Each row is a point on a landscape with many valleys, with its height.
A ball rolls from a point to whichever of its 2 nearest points has the largest drop for the distance, and stops where none of them is lower. Distance is the straight distance between rows; heights are no part of it.
K809 h=514: [30,4,-7,14,25,6,-11,-49,-20,-29,7,-18,-36,70,-6,-12,-42,1,6,30,52,-16,-8,31,11,51,0,22,41,6,16,21,6,6,5,13,-4,12,-18,5,4,-17,65,29,-62,-23,-18,7,1]
K138 h=260: [33,22,-16,24,26,-41,-4,-16,-1,27,13,-2,11,50,18,-47,2,23,63,-31,82,-12,9,11,-2,-21,-26,-43,37,-29,28,-42,-15,16,-49,-37,-24,-5,-3,-6,-15,18,38,45,3,8,-15,12,-29]
K88 h=428: [29,25,54,-14,-6,29,-14,-11,-20,-19,16,-5,20,27,20,-22,-22,5,-24,6,27,-20,5,14,5,24,13,47,45,24,42,25,27,1,29,25,31,-3,-40,-31,0,-17,16,-53,-45,-17,7,2,-20]
K62 h=447: [-23,-56,-28,47,8,8,8,22,-15,-9,-14,-31,-22,-6,-6,39,9,12,26,28,0,-19,-21,42,-3,2,18,-44,10,7,-4,17,-3,57,-44,-63,-29,24,-17,25,-1,-13,13,5,13,-23,0,-9,-25]
K280 h=161: [-20,11,-14,12,-11,-8,-15,-38,-37,-3,-11,-22,-25,-24,-52,-23,-23,10,-22,8,-15,26,32,-24,-23,2,-2,-30,32,-26,17,31,12,-1,-13,10,37,63,-8,-8,0,13,-32,47,7,11,-16,49,5]
K197 h=282: [-24,23,17,-29,7,-12,16,-68,25,-11,18,9,-43,-11,14,-3,27,-2,-19,-3,40,-2,31,2,39,18,-4,9,-12,-34,-38,-21,17,15,-7,-28,24,-10,16,-22,-1,-22,37,3,3,-37,-1,5,13]
K521 h=719: [-54,-38,-23,-9,-34,11,5,43,3,42,-51,0,-16,-75,-41,24,-27,15,1,9,-53,-18,-31,12,-21,-5,26,-17,10,29,-18,-3,13,12,-1,-11,5,25,3,13,-3,-21,0,-14,31,-46,-6,-2,44]
K48 h=278: [43,-12,-55,40,-11,-39,-42,5,-12,32,0,16,13,-1,-39,44,-16,-7,26,21,15,42,15,-23,4,0,-18,-14,9,0,-5,22,-16,-19,4,-24,8,14,17,-8,58,43,-38,55,-8,17,32,-15,-7]
K27 h=427: [-18,-7,-12,34,18,9,20,24,13,-41,-6,-2,-55,-2,-26,8,10,15,23,14,19,-14,-27,26,20,-17,22,-21,-11,-38,3,22,-11,50,-17,-13,-36,2,-1,7,-4,4,23,13,14,-4,-16,8,-20]
K973 h=537: [12,-8,26,7,29,15,-7,-7,-30,-35,3,-58,-2,80,15,5,-5,-2,8,14,54,-46,-28,29,-9,48,7,28,45,17,17,55,-7,-1,5,25,-23,-4,-13,18,27,-29,43,11,-54,-15,-17,2,29]
K383 h=403: [-16,13,-17,-4,27,22,14,46,54,-42,-11,13,-35,3,-21,25,-9,-10,26,8,3,24,-21,24,8,-17,-22,-21,-35,3,-16,8,-9,28,-2,-42,-28,-19,31,12,1,8,25,11,37,12,-9,-15,-9]
K680 h=236: [8,-8,46,31,-20,-16,-40,-47,-2,25,-2,-31,9,7,31,-35,23,25,-26,5,-3,-30,33,17,29,46,-2,12,66,-18,23,8,45,-4,-10,-28,3,-4,-63,15,17,-3,14,-15,-54,-1,27,9,4]
K872 h=423: [-16,-15,38,-25,-2,45,4,11,-68,-15,-4,-58,37,26,-3,12,27,18,-22,10,8,-38,0,5,-19,20,-1,-30,34,8,-4,4,29,-11,-8,34,1,21,-14,-30,-3,-24,-8,18,-17,-21,2,21,17]
K392 h=632: [4,74,26,-22,3,38,-20,-1,13,-45,10,-12,2,5,37,-32,-13,8,36,-22,48,0,-51,-19,34,-9,17,54,-48,26,27,25,-2,-7,30,62,-32,-30,-6,-27,25,18,13,-22,8,24,-3,29,-62]
K602 h=444: [1,-38,1,-20,-10,-32,64,-8,24,13,0,29,-13,-12,-13,20,-11,-15,38,-32,21,-26,-3,-51,-11,-52,-15,17,-65,-39,-33,-93,-38,40,-10,-44,-6,-37,40,0,-15,-6,-11,-29,25,55,6,32,-32]
K252 h=465: [-2,8,-25,51,-18,-10,-14,-3,-1,-15,32,8,32,10,-15,14,-33,-26,33,18,-60,50,51,-47,-15,-14,-1,12,-21,-5,-45,-8,-23,7,40,4,36,34,16,47,35,46,-13,11,20,13,21,-74,8]
K550 h=429: [6,-57,22,-7,-3,-44,59,-28,11,17,-25,51,-14,3,-7,15,38,-29,26,-32,-10,-49,19,-32,-21,-37,-23,13,-16,-62,-18,-61,-49,13,-11,-41,2,-16,27,-19,-30,-20,32,-15,7,60,22,40,3]
K935 h=493: [-38,-5,-51,-2,22,37,-10,-11,-43,-8,17,-19,23,-4,6,18,-16,-40,14,42,2,7,12,-10,10,-8,43,3,-29,16,-32,-16,56,-10,-21,-5,2,20,-7,1,25,-11,-53,-13,-1,-45,-5,-2,-6]
K883 h=370: [-21,14,10,-32,17,-1,19,46,48,-2,15,13,-8,8,32,17,-7,-2,18,-25,-3,1,-26,-23,-23,-9,-14,8,-27,-10,-7,2,-30,22,-8,-6,-29,-33,26,-20,-31,20,-14,-7,25,21,13,-3,-10]
K46 h=354: [-30,10,37,9,-4,-9,-20,0,40,-2,2,-4,-4,51,37,-53,-7,-5,-5,36,30,15,19,20,28,21,8,20,-5,67,19,-34,24,34,39,-5,-11,-14,6,-14,4,-37,29,-75,-19,-21,-6,11,-39]
K739 h=108: [-29,-16,8,13,-7,-27,-13,-1,5,2,-12,-8,-40,5,13,-19,17,6,22,32,1,-12,-34,24,33,23,55,7,18,-4,24,57,-21,-1,-25,26,-32,5,-28,38,30,-38,16,-22,-41,-24,14,5,25]
K800 h=654: [-4,63,-7,-33,-11,47,8,-1,-8,-41,6,-16,17,17,0,-13,-39,13,22,-41,37,5,-27,-17,11,-24,4,47,-34,5,3,-10,8,11,19,87,-5,-10,4,-47,24,16,-5,19,31,22,-32,9,-19]
K712 h=391: [-21,-17,40,-22,-32,34,3,-1,-47,-20,-18,-62,39,2,-15,11,6,17,-52,8,-20,-21,11,-29,-17,33,-43,6,25,12,-23,3,78,-21,8,21,35,36,-29,-23,16,-9,-18,8,-19,15,-30,9,9]
K259 h=727: [-53,-21,-7,-3,-43,19,-1,24,-31,18,-31,-14,-23,-47,-35,22,-30,6,-10,21,-70,24,-22,33,-1,-3,16,-5,-36,-17,-32,8,-21,-1,30,36,7,19,32,13,-6,0,-2,32,37,-33,-17,-43,34]
K780 h=298: [-45,20,23,4,-19,-6,26,-31,-9,13,0,-6,-46,-41,5,-40,25,9,-20,-35,-13,-17,24,-14,-15,18,37,-35,60,-43,13,20,15,22,-14,7,14,35,-37,34,-22,-29,-2,-24,9,-42,-27,31,42]
K424 h=243: [3,21,5,-18,8,-41,1,-47,40,25,4,23,-32,-8,3,-12,31,10,-14,-29,28,-1,25,3,16,-37,-3,-19,-33,-50,-12,-22,1,7,-41,-14,13,-20,17,-32,1,-12,25,34,21,5,-1,13,48]
K975 h=187: [36,49,5,25,52,-25,-8,-3,15,2,23,-15,-3,43,44,-11,14,18,64,-29,79,-16,-21,20,7,-19,-13,-21,10,15,23,-28,-44,7,-38,-31,-41,-39,28,16,-30,9,38,18,-8,-10,-3,17,-74]
K198 h=345: [30,-23,-43,5,-35,5,-20,26,14,21,-25,25,43,19,-18,43,26,-45,-11,6,-14,38,17,-16,-5,2,-34,4,-63,49,-24,-16,-13,-48,32,-35,-9,0,54,-3,25,-1,0,14,5,67,5,-23,-1]
K848 h=460: [-53,-2,0,-18,15,-10,21,9,32,15,23,-6,-24,-39,9,21,-23,-41,2,-17,-54,23,-37,29,-7,-8,49,-10,19,11,-23,4,-12,22,29,-14,34,-19,8,36,11,-34,30,-22,0,-53,5,-40,58]
K347 h=409: [-23,-5,-29,2,15,-47,-15,0,39,26,28,18,-2,-14,5,45,-11,-27,35,-21,-17,43,-20,-20,-4,0,3,20,-13,12,-13,5,-44,6,-2,-61,12,-19,51,17,46,4,26,18,13,9,34,-25,28]
K363 h=466: [21,9,-28,13,29,32,16,14,-6,10,5,13,10,-18,-13,26,-19,19,7,-39,17,-5,-23,-48,-41,22,-22,-11,48,-26,23,13,-15,6,3,10,7,18,-29,-15,-33,4,-49,40,27,29,-34,22,-36]
K618 h=344: [-10,-18,-15,-33,-39,42,3,9,-16,15,-1,43,32,-16,29,4,40,-33,-40,-6,-18,-5,-2,8,37,-5,20,-20,-82,33,-6,-16,-33,-41,44,7,-3,-31,25,-16,-29,1,-9,-50,41,13,50,-26,4]
K487 h=475: [-12,7,26,4,3,-50,20,-16,57,22,32,11,4,-24,2,-33,-25,-3,-36,-7,-46,23,10,-20,-1,1,7,27,7,-2,6,0,23,27,8,-17,48,-22,-32,26,11,-11,29,-45,-35,-7,8,-31,49]
K871 h=280: [20,18,59,74,-12,-27,-39,-19,-3,42,19,-11,67,-39,5,-10,24,2,-31,28,-20,-28,31,31,17,27,-15,23,47,-3,14,-14,39,5,-13,-42,22,-9,-37,25,-22,-1,-27,-50,-73,5,57,-5,-5]
K431 h=673: [-29,18,-17,-15,-2,35,-9,9,-34,-36,3,-55,35,-13,-4,-29,-29,16,37,16,-4,3,-17,-32,17,-16,-3,26,-9,3,20,-7,17,6,-1,97,-24,18,-11,-16,25,1,-53,19,40,-9,-42,30,-29]
K240 h=483: [-50,18,40,-25,9,-45,23,-3,49,21,49,24,-24,-29,46,-11,-3,-13,-13,-11,-28,25,15,0,-5,6,26,25,2,-9,-10,4,-1,22,-1,-1,20,-30,-5,32,3,-19,34,-47,2,-43,-7,-24,30]
K496 h=424: [16,-3,20,22,-71,-2,8,10,10,10,-21,31,17,-43,-10,-17,-19,-9,-65,22,-59,-17,12,25,4,-11,25,47,-15,20,-8,-25,38,0,49,-2,53,-25,-17,1,15,-15,4,-107,-10,-5,-1,-48,36]
K151 h=411: [9,7,18,9,15,-10,15,-4,14,-24,24,22,48,59,18,15,54,-35,16,2,25,26,39,-58,-14,2,-27,25,-40,40,-27,-31,-37,-34,25,-44,-12,-10,30,4,-6,26,7,6,-5,30,25,-17,-12]
K360 h=556: [30,39,8,-2,59,13,-4,20,30,-2,7,-12,14,27,39,-30,-26,20,40,-12,12,-6,-24,-20,-7,-9,-17,-6,2,-17,28,-21,-18,-20,5,66,-27,-15,1,3,-6,13,7,47,13,11,-26,-1,-40]
K37 h=381: [-6,-15,-16,49,-20,-53,-16,9,35,28,21,26,-16,-15,19,22,9,13,36,-10,-21,18,-22,-38,-31,14,29,10,35,-36,0,38,-37,7,2,-39,14,-26,0,37,38,1,25,-21,2,-6,22,-27,22]
K640 h=182: [-45,-33,-35,5,-29,-22,-2,-49,-1,10,-23,-20,-57,17,-14,0,-2,-20,9,22,3,-4,-18,37,41,34,57,6,-12,-6,17,47,25,12,-40,2,-2,25,-33,55,40,-63,34,-7,-36,-34,-32,7,28]
K651 h=511: [-30,7,-51,-14,7,9,-19,-41,-40,18,8,-25,16,-47,1,21,-9,11,-14,20,-38,9,37,-7,37,-3,28,-16,-39,-23,-23,-13,50,-9,-26,15,43,26,-18,-13,18,-15,-51,11,27,-52,3,7,14]
K648 h=394: [22,-3,-2,-5,-45,18,14,7,6,24,-35,34,28,5,33,-10,2,-1,-88,-9,-17,-7,5,32,16,-3,11,-6,-31,39,-11,-28,59,-19,38,12,17,-23,-9,-32,1,-15,-16,-83,11,2,-2,-13,21]
K862 h=734: [-4,-24,-9,14,-35,-9,4,17,6,-3,-27,7,-29,-27,-36,5,-16,11,-15,18,-46,20,17,-8,-18,-17,-19,-31,-19,-21,-14,-1,-24,6,26,29,15,36,25,17,-27,26,-6,35,38,4,15,-30,35]
K636 h=406: [32,-44,29,1,-16,-16,51,-22,6,-6,-24,43,-20,-31,-20,32,53,17,26,-7,12,-27,15,-27,-3,-5,-24,10,-3,-48,5,-38,-46,-5,-4,-26,10,7,8,-15,-61,-10,1,-8,14,33,7,34,-28]
K408 h=532: [21,39,-14,-23,69,29,6,26,6,-8,37,-16,43,20,12,-29,-9,-13,25,-17,-25,15,-1,-17,-14,-20,-15,-2,26,7,34,-17,-20,-19,6,55,-8,-11,-8,8,-26,13,-59,6,-13,5,-13,-2,-10]
K457 h=336: [27,34,-23,-3,51,29,-35,24,-15,-34,22,-20,-2,-9,-11,52,49,13,50,16,31,3,-24,8,30,-24,4,-20,-42,11,-5,51,-33,-15,-27,-22,-55,-26,4,10,-2,26,-31,61,5,13,38,21,-52]
K631 h=421: [63,-31,3,51,-12,-61,3,-13,4,59,-3,29,-5,19,48,4,8,9,23,-10,52,-11,15,10,-5,10,-50,29,55,-9,46,-20,-44,7,3,-71,1,-11,-14,-25,-31,9,-15,-43,-17,16,-1,10,-41]
K910 h=382: [-4,-21,37,17,-40,-28,7,-37,-11,6,-26,48,-25,-46,-5,14,60,33,23,-23,12,-40,14,-36,-3,19,-1,-10,27,-72,-17,-4,-29,-13,-14,-15,17,15,-34,-3,-29,7,0,-17,13,-28,22,39,-25]
K30 h=476: [29,5,-44,13,55,33,14,19,-10,-11,18,8,14,22,31,10,-49,-5,28,-40,48,3,-36,-11,-36,13,-35,-11,60,-18,23,-6,-1,26,-8,-11,-4,2,-20,-27,-35,16,-32,-17,4,10,-31,20,-37]
K300 h=388: [15,-1,56,12,-6,2,-37,12,29,-7,0,-14,20,52,58,-44,2,5,-2,6,33,-17,-15,19,8,13,26,29,16,36,23,20,4,14,36,14,-5,-40,-32,-19,24,-58,3,-84,-16,-12,-14,3,-34]
K854 h=393: [31,22,10,26,-3,19,17,32,-44,-14,-14,-8,-1,-58,-48,14,-19,-4,-46,-11,-38,-26,2,10,-61,-30,27,13,45,-7,8,31,-13,-13,27,55,24,34,-16,22,-48,18,-60,-16,-12,0,18,6,42]
K271 h=448: [45,-7,14,23,24,-11,-3,-18,1,20,23,25,-2,12,51,-13,-16,17,20,-6,56,-4,-15,-4,-14,35,-22,9,66,-12,34,-21,-34,11,-9,-24,5,-21,-19,-19,-47,17,-6,-15,-21,-2,6,18,-69]
K893 h=384: [5,15,-34,27,37,-9,-8,-15,-29,-31,8,-8,-7,-5,-40,15,38,28,43,19,15,0,10,18,45,-24,36,-30,-49,4,-7,35,-33,-28,-54,1,-36,26,4,18,12,25,6,64,-8,-11,18,24,-48]
K269 h=319: [13,24,-1,-48,70,11,23,30,28,-15,3,22,-32,35,-14,2,-38,-26,6,-54,31,7,-16,1,-40,-28,-35,-11,-12,-22,-9,4,-46,-4,-6,-15,-16,-34,34,-13,-61,38,25,24,9,48,6,6,-28]
K731 h=497: [12,51,-10,-60,69,42,1,14,-50,20,14,-36,67,7,1,-42,-42,8,22,-42,13,-5,1,-27,-10,3,-17,-9,23,17,45,-19,11,-13,17,61,32,2,-5,-44,-26,20,-30,24,8,6,-3,7,-1]
K839 h=362: [28,-20,34,-17,-23,33,17,18,-17,-17,-23,-39,27,27,-37,-31,-15,2,-65,6,-37,-18,38,-5,-33,0,-48,-16,34,1,-16,-42,68,-24,16,30,26,33,-17,-8,-7,-6,-4,14,-6,21,-38,-23,30]
K418 h=230: [-13,-18,-15,14,-21,-21,-21,-55,7,4,5,9,-57,-29,-18,-20,-10,-27,-19,18,-25,-3,27,30,26,12,42,-10,25,-13,18,29,50,9,-19,-31,18,23,-20,59,13,-13,37,-18,-52,-42,9,-1,23]
K976 h=452: [-49,-17,39,-18,-16,26,11,31,-25,2,19,-9,28,15,19,14,43,-2,-6,28,8,-25,0,16,4,24,-1,-14,-17,26,-32,-4,17,5,-17,10,-21,-8,13,-27,18,-34,13,-34,-5,-35,29,-7,15]
K305 h=369: [-7,-17,48,-11,8,-63,13,-15,33,49,-8,15,1,25,36,-26,31,18,-1,-27,27,-9,25,3,-3,15,-48,-6,25,-15,21,-36,-16,4,-32,-37,-15,-25,25,-15,-31,-2,34,-6,-25,12,7,27,5]
K811 h=272: [10,9,-43,-45,-31,21,14,-1,20,-16,-3,43,41,40,-9,-22,-24,-21,-50,-35,-9,33,9,-1,1,-20,-30,24,-27,61,14,-14,26,-20,38,15,-3,-14,24,-52,-16,31,10,6,23,80,-18,-8,-19]
K175 h=463: [-5,-49,-48,5,16,29,-12,56,-4,-9,-14,-34,4,14,8,26,-3,-32,0,45,0,18,-6,50,-12,6,-2,-32,0,50,-17,-15,24,28,-33,-53,-22,12,16,30,1,-8,3,8,-16,-7,-11,-21,6]
K354 h=257: [56,30,3,-28,75,39,16,67,3,-39,-7,25,-2,31,-19,-17,-37,-45,21,-14,3,7,-25,9,-22,-10,-58,-30,12,-11,-15,4,-15,-22,7,19,-26,-14,7,-3,-45,50,12,13,21,22,18,6,-28]
K833 h=313: [49,-31,-46,23,-4,3,-47,23,16,15,-21,19,16,11,-36,67,3,-21,24,17,6,32,-3,-22,-5,-15,-31,-4,-28,16,-30,4,-22,-23,11,-50,2,-5,36,0,61,15,-10,39,25,52,30,-30,-3]
K751 h=274: [19,68,-7,6,61,11,-12,8,1,-25,28,-8,-4,11,43,20,30,14,64,-13,71,-9,-20,12,3,-16,14,-11,-38,3,-4,9,-30,-9,-29,-25,-52,-38,6,5,0,9,-13,27,-8,3,13,16,-48]
K341 h=356: [-17,-17,0,31,-42,-37,6,-10,16,18,-10,21,-37,-38,11,34,39,26,44,-31,-3,-9,-32,-55,-50,16,27,-2,35,-70,-10,34,-50,4,-6,-12,-5,3,-15,32,-4,11,0,-3,34,-13,0,8,-7]
K881 h=450: [25,7,2,21,-20,-14,-11,-18,7,3,25,-5,5,-30,-6,-31,-38,-11,-70,41,-66,10,6,16,4,-4,20,29,-11,7,-8,-18,56,2,31,11,48,9,-13,16,30,-6,-7,-46,-18,0,7,-30,28]
K505 h=557: [3,0,-23,5,-25,-2,-29,-24,12,-21,-3,3,-15,-9,8,16,8,11,-32,30,-7,29,0,-3,8,23,19,11,-38,15,5,23,25,-20,2,31,-12,6,16,10,33,-28,7,41,5,-5,-52,-39,19]
K798 h=337: [-42,-4,18,-13,10,-29,27,-11,34,5,16,-5,-26,6,0,-25,28,12,25,-15,27,3,8,4,-1,16,-20,-36,10,1,-4,-40,-16,32,-58,-30,-32,-13,36,13,-49,13,55,24,-10,0,2,16,-3]
K527 h=451: [29,-2,-1,29,45,-10,13,-9,17,-54,7,16,-52,21,1,-5,-17,4,21,20,34,-7,-10,46,19,8,21,-17,11,-2,19,23,-31,23,-17,-28,-32,-9,-6,15,-30,16,49,-1,-10,-14,-4,5,-51]
K260 h=325: [12,-20,-3,-12,-8,12,35,16,11,-3,-10,31,40,39,-25,-47,-36,-20,-55,-18,-33,13,28,-18,-10,-9,-54,-10,7,18,-4,-34,32,-17,30,2,1,0,-16,-30,-16,27,-8,-9,-5,47,-11,-30,26]
K774 h=688: [3,-14,-9,-28,-21,53,-2,47,-36,-34,-44,-60,26,-13,-3,-18,-6,24,10,-11,-32,9,-40,2,-2,-7,-8,29,24,-11,2,37,-1,-3,19,104,-9,6,-25,-2,31,-20,-45,23,38,5,-46,6,0]
K828 h=326: [8,16,16,35,23,-12,0,-11,-12,15,19,-14,53,-42,-30,18,9,-30,-30,15,-12,-12,-2,44,-20,26,-10,34,38,-6,40,-29,36,23,-14,-41,42,-3,6,0,-44,12,-28,-58,-68,16,44,-24,0]
K600 h=300: [8,-11,-35,-50,-29,38,1,25,9,3,6,27,15,-26,2,27,-1,-38,-23,21,-10,16,-27,33,18,5,33,-27,-35,58,5,-8,12,-33,10,-20,11,-10,30,-14,-24,31,-19,-73,7,26,38,-2,-10]
K886 h=578: [12,52,45,9,-3,-8,-7,10,14,-12,21,-30,-18,16,27,-16,11,50,44,-15,39,-27,-23,-32,2,5,11,4,-8,-26,11,0,-28,-11,-7,63,-48,-28,-7,0,25,-19,23,48,3,12,-15,4,-18]
K147 h=525: [-2,-15,-41,2,-22,-7,-30,-37,-13,34,12,14,16,-50,9,38,13,24,-10,16,-33,11,-11,-17,45,10,29,27,-58,-14,-19,2,30,7,-15,-1,24,-10,-13,-39,34,-29,-31,13,34,-29,19,5,2]
K209 h=197: [3,17,17,-51,-25,11,-5,5,25,3,-12,-10,42,42,7,-29,-5,9,-37,-9,15,7,11,-5,-10,1,-35,21,-37,84,11,-38,30,-21,10,20,-10,-8,41,-37,13,14,32,7,2,29,-27,4,6]
K987 h=252: [-43,1,34,-1,-24,3,5,-24,-71,-13,-7,-29,-31,-20,-26,-10,-37,-3,-57,7,-21,3,24,-6,-22,-12,3,8,12,-47,-6,63,8,0,28,40,57,69,-23,2,12,-10,-38,13,17,-11,-5,43,18]
K150 h=167: [17,-30,-13,-2,-38,-8,-7,-24,33,21,-41,39,-34,-20,13,5,5,46,-54,2,6,-24,-2,17,21,12,4,1,-16,-5,-3,-27,58,20,-3,-22,1,-12,-17,-32,30,-39,20,2,14,-21,-24,-3,44]
K966 h=437: [-41,-1,-17,-7,-6,-4,-4,4,15,15,39,-21,-7,-24,-17,53,-41,-35,35,-28,-57,30,-30,-14,-9,-9,38,-7,-7,15,-50,20,-30,6,10,-36,30,-10,21,16,31,-14,20,10,34,-41,19,-28,38]
K579 h=484: [20,7,-20,-12,58,-4,4,-22,-8,-59,1,1,-70,17,-29,-12,-42,-13,7,18,36,-2,-16,22,0,6,19,-8,37,-3,23,60,-11,-9,-10,26,-2,29,-10,32,-24,10,40,50,-47,-19,-19,35,-15]
K90 h=606: [-15,71,26,12,16,10,-12,-8,10,-41,2,-34,-34,37,12,-42,-18,11,55,9,37,-22,-28,5,38,-18,33,30,-51,29,23,22,-37,-21,22,76,-61,-11,-8,18,41,3,13,31,-16,0,-4,28,-33]
K426 h=699: [-8,-46,-2,-8,-20,41,8,53,-50,-17,-46,-50,12,-7,-16,-6,7,11,-2,5,-11,-14,-38,13,-8,13,12,40,32,11,12,27,17,-4,9,52,-23,14,-25,27,35,-28,-26,-17,-2,-9,-48,10,43]
K773 h=330: [-46,1,14,51,-39,-20,23,4,-21,16,-34,15,-37,-29,-1,1,14,-5,23,-34,11,-14,-9,-30,-38,5,49,-38,46,-65,-9,38,-20,21,-1,-15,4,32,-35,47,5,-20,25,-24,32,-43,-13,4,10]
K615 h=303: [-12,12,-10,6,14,-37,16,-46,7,-7,4,2,-3,25,-20,-31,43,12,58,-35,63,8,48,-5,11,-29,-20,-38,6,-1,-13,-54,-13,23,-50,-51,-17,3,13,-13,-15,29,42,47,2,-2,-12,26,-32]
K702 h=440: [7,20,9,14,1,-18,2,7,6,-15,34,16,52,55,2,12,18,-2,10,2,-27,42,68,-62,-17,-29,-39,14,-36,11,-31,-29,-40,-7,37,1,2,8,6,31,-1,55,-15,35,15,42,5,-65,3]
K858 h=438: [24,9,-4,-6,7,23,17,26,-10,-5,-6,-9,-3,-30,-34,20,-25,24,-32,-26,-19,-5,-22,-22,-58,10,-10,11,56,15,23,31,-21,6,14,33,21,22,-10,3,-44,-4,-45,19,5,7,-15,12,16]
K902 h=371: [3,-23,15,-11,-12,22,6,0,9,23,-9,51,41,20,40,-25,26,-22,-50,-6,-4,-4,13,-2,32,1,-6,-24,-46,25,-10,-45,8,-11,36,-29,15,-24,13,-39,-14,-16,-17,-57,16,-6,30,-10,11]
K646 h=310: [47,5,-11,-24,45,47,-23,64,-13,-33,-16,2,-6,2,-38,-6,-17,-41,15,16,-20,17,-11,26,-12,-34,-41,-49,-2,-5,-14,37,-23,-9,-5,32,-32,19,-3,14,-29,50,-33,50,29,17,21,-18,-16]
K281 h=207: [32,-20,-20,7,-3,-42,-14,-50,40,42,-18,28,-6,-12,30,-10,55,31,-19,-26,-10,-4,21,4,38,-13,-3,-32,-20,-40,-8,-21,19,-8,-34,-16,2,-15,-20,-18,33,-40,17,43,26,-6,-5,-14,53]
K804 h=710: [-32,-44,-4,-7,-36,11,5,78,-28,18,-48,-17,2,-38,-22,-5,-23,12,-13,1,-50,-6,-31,2,-31,-23,19,35,12,29,-10,27,11,21,16,39,12,10,-7,13,37,-8,-33,-39,19,-18,-14,-15,53]
K666 h=395: [0,-18,28,10,-14,-75,-14,-8,24,68,-6,34,-23,25,50,-11,16,36,8,-11,39,-4,5,46,3,8,-6,21,50,-3,33,5,-13,17,-27,-59,2,-34,4,-19,-14,-19,26,-35,-28,-11,11,4,-1]
K742 h=349: [32,5,-37,10,48,6,-23,35,-14,-40,-12,-9,-15,8,-57,1,-3,-23,21,48,-22,25,23,16,15,-40,-2,-55,-21,2,-21,23,-12,-27,-24,10,-35,37,11,33,2,39,-5,74,0,-6,11,-16,-31]
K355 h=380: [9,-9,-15,-16,-6,11,5,-8,-22,10,10,27,82,33,-8,47,55,-35,1,-5,1,34,40,-43,-4,3,-38,12,-45,64,-16,-21,-15,-52,32,-62,11,-6,31,-4,0,13,-19,-6,-16,50,21,-5,-4]
K778 h=472: [-35,-15,-22,-29,6,42,4,49,-4,-8,11,-31,27,4,20,16,19,-40,8,33,-20,15,-28,25,2,11,10,5,-21,43,-17,12,28,7,-22,9,-12,-4,26,7,24,-18,-6,-11,-4,-25,8,-16,11]
K860 h=180: [-18,-6,28,19,-11,-35,-36,-6,7,34,11,-22,-5,9,31,-8,31,19,-5,26,4,-11,5,12,15,24,34,14,29,29,19,49,24,5,-11,1,-20,-6,-31,4,40,-33,0,-22,-69,-24,3,1,33]
K518 h=327: [-6,-3,13,-3,-23,42,25,7,-66,-27,-13,-9,-22,-32,-56,14,-27,-4,-40,20,-32,-12,-10,3,-8,-10,25,6,-3,-44,0,59,-15,-18,33,40,38,38,8,-4,-19,23,-32,-15,8,-34,8,7,14]
K218 h=266: [-11,-4,16,-4,-11,-8,-6,-63,8,18,-10,18,-52,-62,-11,-35,-5,13,-34,-22,-20,-7,31,19,3,5,23,-28,64,-39,26,9,50,24,-32,-36,31,16,-38,17,-33,-2,8,-22,-13,-21,-8,36,23]
K606 h=410: [-8,-9,-17,-22,38,-38,27,5,31,28,2,27,-10,4,30,21,0,-20,31,-42,-3,-20,-19,-18,-12,-47,-15,19,-57,-54,-5,-33,-57,-5,-17,-20,-51,-60,36,7,-5,11,-40,-10,27,56,4,20,-34]
K746 h=248: [-11,-10,-28,-36,-33,56,38,51,-10,-19,13,9,28,-16,-3,34,-12,-48,-43,-7,-49,4,-35,28,-1,-15,30,-4,2,36,-13,5,30,-16,24,4,31,0,16,13,-12,45,-28,-59,22,39,23,-27,7]
K429 h=99: [9,-20,33,-22,-48,9,-25,-7,21,2,-20,10,-5,-3,-4,-8,-1,43,-48,0,15,-9,-3,23,6,17,-34,31,-21,29,-4,-22,39,-2,9,17,-4,-23,7,-61,30,-35,24,-5,-9,21,-19,9,2]
K840 h=740: [23,-21,7,8,-41,-8,11,-4,-17,8,-18,18,-14,-21,-22,-36,18,37,-39,38,-61,-6,36,12,5,-11,-24,-42,-14,-22,-12,-19,-38,-29,24,54,-13,32,5,21,-46,18,3,47,13,-2,8,-17,43]
K379 h=320: [-27,10,35,-3,-3,20,3,-36,9,-30,28,-5,-16,45,19,-5,3,-12,-29,36,56,-8,37,15,40,24,-10,26,-14,13,-21,-45,42,28,25,-29,6,-1,5,-24,20,-20,41,-42,-10,-47,-22,-14,-23]
K173 h=233: [17,-14,-30,32,-6,-56,-32,-25,-22,30,-3,-18,0,-25,-55,14,-31,-3,17,40,-31,29,19,-26,-4,23,-11,-28,34,-19,0,26,10,-10,-27,-21,29,41,16,3,21,55,-42,42,-36,19,13,12,3]
K25 h=541: [-5,22,-47,-4,-22,-16,-45,-65,-1,7,17,10,3,-23,18,33,34,23,-6,26,-9,33,14,-18,41,5,23,27,-78,16,-1,-19,21,-34,-2,17,-17,3,-1,10,37,-21,-23,52,19,-10,-37,-10,-9]
K286 h=458: [-16,28,45,-51,40,22,-3,-1,-38,-6,3,-41,41,22,-7,-18,-28,21,-2,-17,19,-26,6,-16,-18,2,-26,-26,21,0,16,-13,9,-15,-15,29,19,25,4,-61,-22,1,-3,28,-2,-15,9,39,-4]

Two balls start at each pair of points below. Name the first point that both come to, or write -.
K631 / K910 | -
K392 / K379 | K429
K25 / K800 | K872

Write out the way that a ball takes from each point below.
K702 | K151, K355, K198, K833, K48, K173, K280
K300 | K46, K379, K197, K424, K281, K150, K429
K30 | K271, K631, K666, K305, K798, K615, K138, K975
K240 | K848, K966, K347, K37, K341, K773, K780, K218, K418, K640, K739
K550 | K636, K910, K341, K773, K780, K218, K418, K640, K739
